A landscape with many valleys, sampled at points; each row gives a point and its height.
From any point a ball rolls to the lowest of the 2 points nearest to it. It stops when none of these is lower. Distance is the straight distance between rows; heights are no part of it.
K_9: [-23.1   7.0  20.9 -15.3  -7.4  22.1  17.8  -4.6  34.9   4.6 -21.5  -5.2
 -26.0 -19.9  15.7 -23.3   5.2  28.6  26.6   9.2  -8.6 -11.7  -9.5  -3.4
 -19.1 -13.8  -6.8 -10.0   1.4   3.0 -19.0]  (h 259)
K_515: [-22.1   7.6 -24.3 -19.6  -0.9  41.8  -4.7 -32.2  21.3   6.0   5.5   0.2
   2.7 -43.4 -11.1  12.1  18.6 -13.3   8.3  30.8  23.4   8.2   2.3  17.5
  -2.4  -2.5  -2.6  -1.9  -3.4 -12.6  -9.0]  (h 662)
K_838: [  8.3 -22.3  -3.0  -4.8  28.1  -6.0   1.4  13.1 -18.8   0.4  -5.8 -30.5
  21.4   3.3  19.3 -17.6 -30.2  -2.8  -0.1 -42.3 -17.1 -30.9 -39.0  10.5
  -6.3 -12.3  -1.8 -35.8   8.7  30.5  -1.9]  (h 419)
K_119: [-19.4   8.0  -1.8   2.8  -0.3  31.4  -4.4   2.9  -6.0  13.0  -2.1 -21.3
  -7.0 -12.0 -42.2   4.8  -8.4 -17.7  11.6   3.9   2.6  10.7  44.2  -9.1
  -3.6   4.6 -19.8  -0.5   7.9  -7.6  10.4]  (h 263)
K_315: [  7.4 -21.5  -9.0  15.4   7.0  -4.1  -0.7 -10.8 -16.6   5.6 -16.2  23.5
 -17.6   4.8   2.2  40.8  16.9  14.5 -15.8   5.1  30.2  16.8  25.0   2.9
  13.9  -3.5  -2.0  24.5 -16.2  -4.8  20.8]  (h 487)
K_398: [-21.7  37.8   5.0  -9.9  -3.3 -33.2  14.5  14.1 -14.4   4.0   1.4  -4.6
  24.2   9.2   3.7  -5.2  -7.0  -1.6   7.9   6.5   5.3 -17.2   1.9  17.7
 -26.4 -10.6  28.9  -8.7  -1.2   4.4  -9.5]  (h 320)
K_755: [-21.5  20.9  37.6 -14.0 -20.6  33.8   2.0 -15.4  31.8   3.6 -27.4   0.3
   5.3  -2.6  -2.3  12.3   3.9  -5.1  32.4  36.2 -20.6  25.9  15.3  -7.6
  19.2  -8.0 -11.0  17.0   4.1 -13.2 -15.3]  (h 466)
K_532: [  3.5  36.5  -0.1  16.2 -23.1 -15.0  -6.4   1.2  21.8  21.2  25.3 -14.6
  -8.2 -26.6 -42.8 -18.2   4.3 -27.3   8.8  22.4  29.4 -26.1  23.8 -16.5
 -33.9  23.7   0.2   5.7   0.8  -9.5  -4.4]  (h 250)
K_10: [ 15.7   9.6 -10.5 -19.6   7.2 -22.1   1.4   0.3 -22.4   8.9  26.4 -12.4
  17.4  12.3  13.7  14.2  -6.3 -25.4 -29.4   9.0  37.1  -5.2 -14.9  16.4
   0.1  -2.9  20.8 -10.9 -23.7  14.1  14.7]  (h 248)
K_368: [  3.1 -36.1 -10.2   3.7  15.5  -5.4  -1.4 -20.8  -1.9   1.2 -12.1  43.3
  -6.2   5.7  10.3  30.7  26.8  21.7 -12.7   1.9  27.0   7.5  -6.9  -2.0
  15.3  -2.6  -3.5  36.0 -22.3  -7.3   6.3]  (h 523)
K_731: [-31.5  22.1  12.4 -10.8  -6.0  25.3   4.6 -26.5  15.8   6.8 -26.3  -5.8
  15.2 -11.3 -15.1  19.7   4.7 -13.7  20.1  40.8   6.9  15.3  34.5   4.1
  -0.5 -15.5   8.3   8.5   0.2 -13.1 -12.1]  (h 439)
K_348: [-28.6  11.8   1.3   5.6  -0.5  11.1   1.0   3.6  11.2  22.7 -10.0  16.9
 -23.8  -4.2  -4.3  -4.9  11.7  19.2   3.1 -16.5   0.6   5.4  12.2 -14.6
  -8.9   1.8 -20.5  21.5   9.2   2.2   1.8]  (h 232)
K_203: [  7.7 -23.5  -9.6   1.8  -4.1  34.1 -26.4  17.3 -18.8 -23.3   3.3  -2.1
   8.4  10.1 -12.9  14.4  -0.9 -16.1   0.0   7.0  -9.8  32.5   2.2   9.1
  23.8  17.9 -23.3 -15.9   3.3 -16.0   3.8]  (h 391)
K_652: [  3.9  -6.4  25.9 -13.2  -6.8  16.5  14.4 -13.7  20.7   3.7 -15.2 -33.0
 -27.9 -16.8  11.5  -6.7   4.4  16.8  27.3  31.3  12.5  10.6  14.8   7.1
  -5.8  -1.4  -3.8 -18.3 -21.2   1.1  11.1]  (h 51)
K_945: [ 10.3 -29.4   0.6   4.4 -14.0  40.7  -9.8  -8.8  15.0 -16.2 -13.5   6.0
 -29.9 -16.6  -6.4  10.0  11.4   5.8  19.4  15.4  -7.6  28.7   1.1   6.6
  20.9  10.4 -20.7   6.4 -12.0 -16.9   2.8]  (h 249)
K_747: [  8.4  35.0  18.3  14.5 -14.9  -3.8   3.6 -22.8  30.2  -1.1  10.6  13.8
  15.0 -16.6 -16.3  -1.8  -3.1 -27.4  10.6  58.7  14.8  -4.0  29.4  -4.4
  -1.7   2.9  29.0   8.8  -8.7 -25.7 -26.4]  (h 237)
K_633: [  4.0 -27.2   3.0   4.7  -0.7  16.4 -15.2  10.6   9.7  -3.3  -2.0   8.1
 -23.7   1.6   6.2  -1.9   7.3  16.2   0.6 -33.2 -18.0   6.6 -18.0 -17.8
  10.7  19.2 -32.3  10.3  11.6   3.4  15.1]  (h 409)
K_305: [ -6.0  29.8 -14.2  19.5 -17.6 -33.2  17.9   7.1  20.7   3.7  22.5  -0.2
 -16.6 -12.8 -29.5 -22.0   1.3  -3.9   5.0  27.4  18.5 -29.9  11.1   7.2
 -37.6   9.9  17.2   0.9  19.6  -9.9   4.7]  (h 310)
K_612: [-20.9 -18.1   8.3 -10.2  12.7  22.3 -19.1   3.7 -19.3 -11.2 -32.3   5.9
  23.3  18.2   3.9   9.9   2.3  21.7   8.1 -27.1 -28.4  16.6  -2.5   6.1
  31.9  -5.8   0.6   0.0  15.5 -11.7 -15.3]  (h 425)
K_217: [  3.6 -24.9   0.5  -8.8  11.7  26.2 -18.0   3.2  21.4  -7.8  -4.7  -9.4
  -7.4 -11.9  12.9 -18.2  -3.2  14.9  16.6 -38.7 -19.9 -10.5 -39.9 -17.4
   2.9   3.6 -23.2 -11.0  15.1   1.8  -5.7]  (h 388)
K_739: [ 12.7 -12.8  21.0   0.4  -0.7   8.3  13.3  16.7 -23.3  -0.1  -1.4 -28.4
 -11.9   6.4  16.1  -3.3  -9.5 -16.0   8.9  16.7   0.7  12.6   5.4   9.9
  -1.3  -6.2   1.9 -11.0 -15.1  17.2  22.8]  (h 461)
K_7: [ 18.8   2.2 -20.7 -17.2  27.9  -1.7  -3.2 -18.1  -5.3 -15.4  17.4   2.3
  31.7  -6.1  17.2   3.9  -4.3   2.1 -22.3  11.4  16.8 -10.2 -25.5  32.8
 -12.8 -14.8  37.8 -41.1 -15.9  -5.6  -0.7]  (h 363)
K_892: [ -8.0  38.7  18.7   3.7 -16.9 -23.7  14.2  26.8 -15.7  -4.6 -12.6  -6.4
  14.5   7.1  -2.5 -25.7 -23.4   9.2  23.0 -17.0 -38.3  -9.3   2.5   6.8
 -32.2  -3.9  15.2 -25.8  21.2  14.2 -25.2]  (h 401)
K_416: [  4.9 -26.4  16.5  -5.1   0.7  41.3  -3.8  -2.0   9.5  -4.1 -21.4 -17.1
 -32.0 -11.5   6.4  10.6  11.0  10.0  24.0  19.8   6.9  21.2  -3.6  -1.2
   6.7   3.5 -27.0  -4.9 -16.7   6.0  20.1]  (h 165)
K_936: [-29.1   8.5 -14.4  -2.4  -1.2  33.1 -13.1   6.8   0.6  -0.4  14.5 -14.2
   9.1 -17.8 -44.5 -19.2  -5.8 -16.5  11.4  -4.3 -14.2   4.3  19.5  -8.1
  -5.6   6.1 -10.4 -10.2  29.6 -16.1 -10.6]  (h 287)
K_277: [ -8.6  50.5  13.3  -7.6 -17.5 -29.4  14.7  24.7  -1.0 -16.4  -5.4 -25.2
  22.7   6.8  -1.9 -21.5 -21.2 -14.2  19.2  17.9 -13.5 -14.6   0.1  18.9
 -28.6   0.8  29.4 -22.0   7.9   9.4  -9.1]  (h 365)
K_309: [-12.7  37.7  -9.3 -11.3  -3.5 -35.6   3.5  12.0   5.2   1.6   8.9  -0.4
   8.2   6.9   4.5  -6.0  -2.2   9.0 -14.2 -13.6  15.1 -22.9 -14.1   8.6
 -34.4  12.9   9.2  -8.0  -4.4   8.3  -8.6]  (h 255)
K_204: [ 24.2  -4.0  14.4  16.7 -38.1   8.1 -21.9 -10.6  14.6  -2.8   4.0 -17.1
 -26.6  -8.6 -12.6  21.7   2.1 -10.5   1.1  23.7  28.1  16.8  20.0 -21.4
  23.8  36.3 -29.5  11.9 -38.2  14.1   9.3]  (h 304)
K_124: [  9.5 -14.4 -39.3  -3.8  13.0  11.3  -0.5 -24.4  18.7 -10.1  10.4  30.8
  -8.4 -16.5  15.2   6.6  21.4  11.8 -10.9   3.0   9.8   3.1 -16.6  15.9
  -2.4  -1.3   3.1  10.4  -0.6  -5.3   5.8]  (h 601)
K_64: [ 29.7 -30.0  -9.2  17.6  13.1 -37.5  27.5  14.5  -1.4  19.4 -12.0  -5.8
 -29.1  19.1  16.8 -19.9  -0.3  19.8  -3.3 -43.7 -11.2 -13.9 -14.4 -20.4
 -16.7 -19.2  -0.7  -6.7  28.6  16.2  22.7]  (h 423)
K_94: [ 17.6 -13.9  21.2   8.2  -0.4  -3.0  14.3  19.3  -8.6 -16.0  -3.8 -11.4
 -11.5  14.3  21.2 -17.8 -10.2   1.7   3.4  -3.9 -21.8  -0.1 -13.8  -5.5
  10.0  -3.1  -4.9 -15.7  -3.7   8.5  -0.3]  (h 442)
K_872: [-31.4  13.9  10.4 -18.0   7.9  -9.3  -2.9  22.5 -43.3  25.1 -11.7 -12.8
  12.6  19.7 -12.5   8.7   7.0  10.3  -0.4 -29.0   9.1   1.6  29.0   5.6
  -0.6 -14.0   6.0   8.1   7.3  20.7  -4.0]  (h 178)
K_576: [ 13.0   5.6  -8.4  16.7   7.6 -18.6 -21.5  -7.1   8.7  -3.4  28.0  17.4
   2.1  10.9  14.8  -6.2   2.0  10.0 -27.3 -48.4 -17.1 -16.7 -33.9 -24.1
  -2.5  13.8 -11.7  19.4  11.2  -3.0  -9.3]  (h 458)
K_834: [ -0.4   6.8  17.0   8.7  -1.2 -15.3  12.1  16.4  -5.8  -2.2  -9.6  -5.0
   4.5  -1.1   9.5 -27.1 -10.7  17.6   5.8 -17.5 -29.0  -7.2  -5.1   1.8
 -15.8 -10.9   3.9 -25.2   5.7   2.5  -6.8]  (h 424)
K_43: [ 20.9   7.7  -8.8  18.1  16.2 -19.2 -13.8   4.1 -26.7 -19.3  23.0  25.8
  33.6  17.2  15.4   0.4 -12.8  -1.6 -18.5  -6.9 -32.8   0.0 -18.2  11.0
  19.5  -1.4  11.1 -10.0   5.7 -15.0  -8.5]  (h 277)
K_194: [-15.7  20.7 -19.8   8.6   2.7   6.4  -7.6  13.5  -9.8  -3.7  32.3   7.8
  16.9  -4.6 -30.3 -22.1 -10.5 -18.1 -12.6  -5.9 -19.6  -5.3  10.7  -1.9
 -14.2   6.5   8.7 -20.2  26.0 -14.5  -7.3]  (h 314)
K_202: [  2.3  21.6  11.2  10.6  -2.7 -24.7   3.9  -9.3  32.6   5.8   1.2  18.9
  -2.6  -6.1  20.6 -19.0  -5.7  36.3   4.0 -28.1 -20.9 -34.6 -35.8 -13.1
 -20.7  -5.0   5.4   3.3  14.6   0.2 -27.4]  (h 359)
K_882: [ 24.1 -25.0 -26.9 -11.4  37.7 -15.6   2.1 -20.2   3.4 -13.1   9.1  -8.1
  17.0 -11.0  22.6 -13.4 -11.3   7.9 -14.3 -19.4   1.6 -32.3 -36.6  23.6
 -10.4 -16.7  30.0 -30.6  -7.0  12.2   5.9]  (h 397)
K_8: [-19.7 -11.1  15.7 -24.0   2.7  14.8  -4.0  -3.7 -25.6   4.0 -26.9  -2.4
  11.7  10.9   5.0  32.6   9.3   6.0  -8.6   1.5  11.4  22.4   3.5  -2.3
  34.1  -0.2  -5.2  21.0 -10.9   5.4   0.8]  (h 502)
K_873: [-12.9  28.9   6.0  -8.7  -5.9 -20.4  -3.9   4.8  18.1  -0.7  -9.6  -2.4
   9.2  -6.6   4.5 -10.6 -15.0  22.4   8.1 -29.1  -8.2 -36.4 -38.9  -2.4
 -31.8   8.1   8.0  -4.1  11.1  10.7 -25.9]  (h 318)
K_75: [ -1.5 -37.7 -13.8  -6.3  26.5  20.0  11.2 -10.6 -15.1 -13.8 -20.0   5.3
 -10.5   0.0   6.0   5.6  13.6  13.0  15.3  -9.8  -2.2  14.9  21.3  22.8
   2.1 -21.4   6.1 -20.0  11.0  -6.0  18.6]  (h 415)
K_328: [  3.3 -36.0 -12.2  11.1   8.5 -19.1  19.2  -1.7 -18.9  18.6 -26.0  23.2
 -28.2   7.9   2.1  15.6  21.9  25.4  -5.0 -11.6  20.1   7.3  31.8   2.5
   1.4 -10.6  -4.1  19.0  -6.9   9.2  29.9]  (h 463)
K_867: [ -7.7  19.2  -4.0  10.1 -22.5  -1.4  -8.9 -12.4  17.4  18.5   7.1 -22.8
 -18.8 -28.1 -30.2   1.9   0.4 -16.1  -5.2  20.3  35.4  -9.0  22.5 -21.8
 -17.7  16.8 -12.1   4.3 -22.1   8.9   9.2]  (h 205)
K_391: [ 29.1 -27.3   6.0  24.3 -31.2  17.6 -22.2  15.0  -1.1  -9.8  -4.0  -7.0
 -24.3  10.5 -15.5  23.5 -10.8  -1.4  -6.6  17.3  17.3  21.6  10.5  -6.4
  21.7  37.8 -37.4  17.4 -26.9  11.7  20.9]  (h 341)
K_343: [ -2.1 -10.0  -1.0  10.9   0.5   3.2 -19.7  -4.0  20.4   0.4  17.7  31.0
 -15.5   2.3   5.4  -0.5  10.1  15.5 -11.6 -33.2  -7.0  -4.3 -22.9 -19.0
   9.8  16.3 -25.0  24.1  22.4  -9.1  -6.5]  (h 435)
K_588: [ -6.2  17.3  11.4   4.9 -23.5  20.7  -9.8 -14.9   5.0  19.9  -5.9 -31.6
   5.2 -26.2 -54.2  14.7  -1.6 -39.6  14.8  20.4  15.5   5.4  39.6 -21.1
  -9.9   8.2 -14.5   3.9  -8.5   1.7  13.5]  (h 240)
K_395: [  8.1  13.9  29.9   0.9  -5.7 -15.3  10.7 -15.3  28.3  -7.2  -8.6  23.6
   2.9  -1.6  27.1 -15.4  -4.1  25.0   8.7  11.3 -23.6 -23.0 -24.6 -17.0
  -0.4  -3.8  13.0   8.2   3.0  -8.6 -33.7]  (h 404)
K_962: [-32.2  41.9   9.6  -5.4 -15.3  13.6   3.3   1.9  25.3   1.3 -17.7  -5.3
  13.4  -9.1 -19.6  -6.3  -3.0 -12.1  26.5  26.3   0.8  -2.4  29.4   8.7
 -19.3  -7.4   7.3   3.5  12.9 -10.3 -20.1]  (h 412)
K_213: [ 16.9 -11.1   3.7  11.0   5.2 -36.2 -11.6  -4.3 -11.0  -0.3  11.1  13.0
   8.4  29.5  19.3   6.6  -0.5   9.5 -30.8 -46.8 -17.6 -10.8 -30.1 -24.0
  11.7   1.8   3.4  32.7   4.9   1.3  -3.6]  (h 472)
K_592: [ 14.4 -10.6   3.1  32.1  -6.6 -18.1   4.3  19.8 -39.5   0.7  25.2   6.9
   4.0  15.1 -25.2   4.0 -16.3 -43.0 -15.2  23.7  -3.6   9.4  36.9  -4.1
   8.4  10.6   1.0  11.0  -2.2 -12.0  12.9]  (h 173)
K_944: [-21.6   6.5  -2.2 -14.8  -6.5  35.2 -12.9  -9.0  24.1  -5.4  -1.4  -0.5
   3.0 -16.8   0.6  -3.4   6.8   6.7  20.9   0.9 -11.2  13.6  -8.5  -2.4
   9.4   0.0 -12.9  -4.1  14.4  -8.0 -20.5]  (h 331)
K_688: [-32.1  -2.1   8.8 -30.2   8.5 -12.2  10.0  14.7 -20.3  25.9 -28.0 -17.2
  -2.2   6.4  -0.4  -4.9   1.2  29.3   1.9 -43.0   9.3 -16.8  -1.5   0.2
 -14.8 -11.7   4.6   2.3  10.7  22.4  -3.0]  (h 134)
K_292: [ 11.9  10.9   8.4   7.2 -10.2  -4.2   3.4  19.8 -28.3 -15.0  33.4 -10.5
  35.6  17.3 -20.6  -0.3 -25.7 -55.5  -4.6  27.3 -24.7   9.2  31.9   1.0
  17.2  -4.7  12.9  -2.7   7.5 -16.1   3.7]  (h 126)
K_608: [ 42.0  -5.1 -15.8  18.2  -2.3 -33.7  17.3  17.9   1.5  15.9  22.4  -3.5
 -23.9  15.5  16.1 -25.0  -0.8  10.2 -11.0 -28.4 -10.7  -5.5 -11.9 -16.6
 -21.2   5.6  -3.6 -18.5  20.1  17.5  22.2]  (h 413)
K_207: [-20.4 -29.7 -25.8   3.0  18.1  31.6  -0.3 -10.3  -6.0   8.3 -20.0  10.3
 -24.5 -15.2  -5.9  -0.2  22.5  18.2  18.1 -15.3   7.2  11.1  35.0  15.4
  -1.6 -19.5 -14.0   2.3  11.9   0.4  15.8]  (h 440)
K_250: [ 16.3 -30.3 -12.1   8.3  11.6 -31.1  29.1   2.5  -6.9  24.7 -16.5   3.2
 -37.5  12.7  15.1   0.3  21.0  25.5 -11.1 -27.7  17.2  -4.3   5.0 -16.7
 -11.8 -14.8   0.2  12.9  10.7  16.0  31.8]  (h 441)
K_601: [ -9.8   1.3  12.5 -12.1   7.0 -13.1  11.7  37.0 -52.8  24.4  -0.1  -9.9
   2.7  29.5  -1.2   1.0  -4.7 -10.7  -6.3 -33.2  -8.3  -2.9  20.2  -2.1
  12.5 -14.7  -1.3   6.6  -0.9  27.6  12.4]  (h 204)
K_754: [  9.3  15.4  -1.3  -4.2   2.4 -35.0   4.7  13.5  -9.2   7.3  22.4  -6.5
  14.0   9.9  20.5 -10.5  -5.1  -8.8 -28.0 -10.5  12.5 -13.9 -22.4  -2.9
  -8.7   1.9  11.8   3.5 -15.6  11.6   8.2]  (h 180)
K_904: [ -7.0 -32.5 -13.7  -8.0  19.2  29.3  -2.7 -18.7 -13.9 -19.3 -17.5   3.8
   4.7  -3.9  -1.9  29.1  15.5   0.6  12.0  10.2  12.3  31.5  17.4  29.0
  13.8  -7.9   0.4  -2.9 -10.2 -11.7  19.1]  (h 380)
K_372: [ -5.6 -31.3 -20.5  -8.8   5.7  40.8 -15.6 -11.9  11.9 -12.5 -27.4  20.4
  -9.8 -12.3   2.3  26.2  21.4   7.1  15.6   8.5  11.2  23.9  -4.0  16.4
  28.7   3.7 -13.6  24.0 -17.2 -16.1   2.5]  (h 319)
K_236: [  5.6 -37.2   3.9 -10.3  18.1  -4.9 -12.4   9.2 -31.6  -4.9 -17.9   5.0
  18.8  22.7  11.9  31.5   3.1  -3.3 -18.2 -22.9   8.3   7.9 -17.7   3.4
  37.3   0.7  -2.8  25.2 -17.7   5.0   7.6]  (h 495)
K_218: [ -0.1   1.4  35.8 -14.7   1.1 -10.0  19.9 -14.2  -5.0 -15.9 -28.8  -8.1
  32.8  14.3  37.2  11.0  -7.0  11.2   0.3  18.8 -10.3   0.1 -16.2  -1.0
  22.0 -26.5  23.8   0.9 -19.2   0.3 -12.7]  (h 464)
K_672: [-16.7  16.2 -15.1   9.9  -6.5  -3.5   3.3  -9.2  20.2  22.2  -4.9  29.7
 -30.3 -17.2  -8.5  -1.9   9.8   6.8  -2.4  11.4  12.8  -5.8  16.2  -5.9
 -19.0  -3.5  -9.0  18.4   4.4  -3.9  -4.2]  (h 285)
K_178: [ -5.1  -8.3  15.8   1.2   2.3  26.6 -18.8  16.0 -24.1 -23.5  -4.6  -4.8
  20.0  16.7  -1.6   4.5  -1.6  -6.8   3.9  -7.1 -36.6  26.9   2.4   3.6
  21.2   3.1  -6.4 -11.9  10.9 -14.9  -7.0]  (h 410)
K_443: [ -1.3 -18.3  34.9 -14.7   1.5  12.2   4.6  -2.6   0.6  -9.3 -33.1  -5.6
  15.8  17.8  24.5  20.0  -3.6   8.6   0.4   6.4  -3.5   5.7 -23.5 -11.2
  33.0 -11.5   2.5   7.5 -20.9   2.6  -4.0]  (h 482)
K_556: [ -1.0  13.7  -4.3  -9.5 -13.3   1.4 -21.4   5.8  -1.9   8.0  20.7  -4.7
  -1.8   2.4  -7.6  10.9  -2.7 -17.1 -20.3   5.9  11.1   9.0  -0.9 -16.2
   3.7  23.1 -20.7   4.5 -12.0  15.1   8.3]  (h 298)
K_605: [ 36.8  -0.2  -4.7  17.7   4.6 -34.1  14.1 -10.1  32.3   1.0  23.9  -1.6
 -23.9   3.5  15.5 -28.4  -0.9  24.7  -1.2 -11.3  -5.1 -21.2 -27.0   1.5
 -27.3  -1.3  12.9 -16.6  11.6   8.1   2.6]  (h 390)
K_214: [ 24.6 -19.1  -9.8  20.2   7.3 -23.7  -7.1  22.7 -41.6 -12.3  22.5  20.4
  11.6  37.6   9.1   8.6  -4.1 -13.8 -20.4 -14.7 -17.9   7.0  -2.8   8.9
  24.5   1.5   6.4   9.8   1.9  -5.6  14.1]  (h 244)
K_808: [ 14.7 -22.7   1.6  -7.6  12.3 -25.7  -7.8  -4.8 -24.9  -0.1  -4.1  -6.5
  19.9  25.7  24.1  13.1 -15.6  -9.9 -33.0 -41.6   1.6 -16.3 -31.3 -11.6
  28.3  -6.9   6.4  22.3  -8.9  19.7  -1.9]  (h 483)
K_330: [  0.0  27.0 -19.5  11.2  11.8 -13.3 -16.6   4.5  -7.5 -24.1  37.8  21.5
  19.5   1.5  -8.5 -19.3  -0.9  -8.4 -19.0  -2.3 -20.5  -2.4  -6.0   3.9
   5.5   9.9   6.4 -17.7  16.9 -13.0 -16.3]  (h 312)
K_31: [ -6.0  20.8  -4.1  18.4 -19.2  13.9   5.4 -22.5  32.9  23.2   4.2  28.7
 -16.3 -31.7 -19.2  -7.1   1.5 -20.7  11.3  44.2  10.7  -6.1  22.2  -8.5
  -2.4   5.4   3.6  21.5  -1.4 -17.2 -21.8]  (h 303)
K_662: [ 16.3 -35.6   2.2  26.5 -15.6  30.4 -16.2  19.5  -7.7 -19.1   6.0 -11.7
 -12.8   4.8 -33.8   7.6 -11.7 -20.6  -1.1   9.4  -9.6  30.9  11.6   0.4
  23.5  32.2 -25.4  -6.4  -1.8  -6.4  14.1]  (h 370)
K_562: [ -1.3  14.2   0.6   5.2 -21.3   4.3 -15.8  -8.6  12.9  17.3   8.2  -8.2
 -27.2 -19.0 -13.3   5.9   4.2  -1.0 -10.6   7.1  27.6  10.3   6.0 -31.0
   1.4  25.7 -33.7  18.9 -19.7  17.5  11.5]  (h 251)
K_106: [-28.2   8.0   0.4  -9.3   3.0  -6.0   9.9  18.8   1.0  28.7 -20.3   2.0
 -27.9  -3.4 -10.2 -12.9  11.0  28.4  12.2 -40.3  -3.4 -11.7   5.7  -9.3
 -15.8 -10.4 -16.2   3.8  21.7   7.4   6.5]  (h 181)
K_767: [ 13.3 -51.7 -34.8  -2.8  17.6   0.9  -4.7 -18.6   8.3  -8.6  -0.7  35.7
 -11.8   1.6  12.4  19.6  29.2  15.2 -15.4 -26.3  19.5  -0.9 -16.4   4.9
   7.9  -0.3  -6.8  24.6  -8.4  -7.0  14.2]  (h 562)
K_793: [  3.1  28.5   9.1   3.6 -10.5 -19.2   8.9 -16.6   6.4 -13.4   4.0   0.3
  30.8  -4.2 -18.5  -3.1 -10.1 -34.7  -3.9  62.7   6.1  -4.7  32.9   6.9
  -9.2  -6.7  40.4  -1.9   2.8 -23.6  -5.8]  (h 231)
K_76: [ 27.8 -15.9  -7.9  25.2  -9.2 -18.5  -4.4  30.5 -33.1  -9.0  16.9  18.1
 -16.6  25.5  -3.5   6.8  -0.7 -18.0 -27.5   3.0 -12.7  17.3  17.5  -0.7
  14.8  17.6  -8.9  15.1  -2.7   0.1  19.1]  (h 212)
K_263: [  9.0  21.4  36.2  -2.5   2.4 -19.7  17.1 -15.7  15.0 -14.6 -18.3   5.3
  30.2  10.8  35.0  -3.7  -5.3  11.7   6.1  23.1 -28.7 -11.4 -11.6  -5.0
   3.7 -12.8  29.4  -4.6 -14.2  -2.9 -30.1]  (h 443)
K_243: [ -6.2  18.8   8.7  -5.8  -3.9 -15.0  20.2   5.1 -26.9  -5.6  10.0 -13.7
  33.1   7.4 -13.3   6.5 -16.1 -33.1  -4.0  34.2   4.8  15.3  31.8  12.6
   0.4 -12.1  31.2  -8.3  -3.6  -8.6   5.9]  (h 177)
K_942: [ 21.6  30.3  -9.4  26.5 -12.7 -42.1  18.8   7.6  21.3   9.8  30.3   2.7
 -23.2   2.9 -10.8 -29.6   1.0  12.7  -3.9   4.1   7.0 -22.1  -1.0   3.2
 -35.3   9.1  15.1 -17.7  20.1  -3.5   4.6]  (h 356)
K_921: [-36.0  37.6  -0.3 -23.0 -10.5  35.3  -5.3  -9.9  34.4  -3.4  -3.9   0.8
  24.4 -19.4  -8.5  -7.3  -6.1  -7.8  25.9  23.8  -8.4   8.5   5.9  14.7
  -8.2 -11.2   4.7 -17.5  21.3  -9.4 -37.9]  (h 377)
K_387: [ -8.1  -3.5 -25.3  -6.6  10.5  32.5   4.1 -30.0  18.8  -8.1   1.5  25.3
  -2.4 -30.3   3.2   5.2  22.7  -3.1   2.5  29.9   1.8  10.4   2.5  24.7
   8.0 -11.8   6.5   1.4  -5.5 -22.4 -10.7]  (h 637)
K_866: [ -8.4   9.5  10.3  -9.0 -15.4  24.1   9.3 -16.3  39.9  13.4  -4.4 -14.8
 -31.9 -23.5   3.6  -4.9  15.9   7.1  27.4  30.9  12.0   1.9   4.9  -3.1
   0.4   0.9 -11.6  -0.2 -19.9  -2.6 -13.7]  (h 157)
K_505: [  6.7  11.1 -15.4 -21.3   7.3 -10.2  10.9  -7.1 -18.8 -11.0  25.3 -11.9
  28.7  13.0   5.1   2.6  -4.7 -23.6 -17.3  35.4  22.2  -0.3 -13.4  24.1
  -5.9 -10.2  31.6 -32.1 -25.2   1.7   3.0]  (h 308)
K_699: [-17.9  -7.3  -5.5 -29.3   5.1  38.2 -10.5   0.3  23.9  -3.7   2.7 -20.9
  -2.9 -20.6   8.4 -21.6   3.9  20.0  21.5 -17.7 -10.6  -0.3 -29.2  -2.5
  -6.1   3.8 -22.1 -23.7   5.5   1.1  -5.3]  (h 367)
K_843: [ 23.3 -20.7 -18.5   7.3  31.2 -32.2  13.0  -8.5  -7.1  -3.1   4.2 -20.2
  16.6   3.4  19.2 -12.0 -31.2   5.6  -6.0 -46.4   0.0 -38.3 -42.3   8.1
  -9.4 -17.5  15.5 -12.1  15.2  17.7  -1.3]  (h 411)
K_113: [  8.0  -2.5 -15.5 -20.9   9.3  -2.1 -21.2  17.1 -29.7  -2.5  36.1 -13.5
  17.8  14.1   6.4  14.3 -10.9 -31.3 -29.9  -1.6  20.7   7.6 -17.2  -3.9
  15.2  17.3  -9.4   4.1 -15.3  15.9  11.3]  (h 313)

Two balls start at each pair of points below. Name the first point that both come to, or write -.
K_443 and K_834 => K_309
K_892 and K_608 => -
K_315 and K_203 => K_867

Call two points neighbours if one is among the 2 nearest of the other. Go from one point of each pair to the other, from neighbour to neighbour, staying as low as possible. Name the highest point that can't be avoided.
K_652 and K_754 => K_739
K_688 and K_754 => K_194
K_754 and K_867 => K_113
K_688 and K_292 => K_31

Where does a ball stop that starts at each point below?
K_124 => K_867
K_31 => K_292
K_843 => K_754
K_213 => K_944
K_207 => K_652
K_612 => K_867
K_330 => K_292
K_8 => K_754
K_838 => K_754
K_94 => K_754
K_194 => K_867
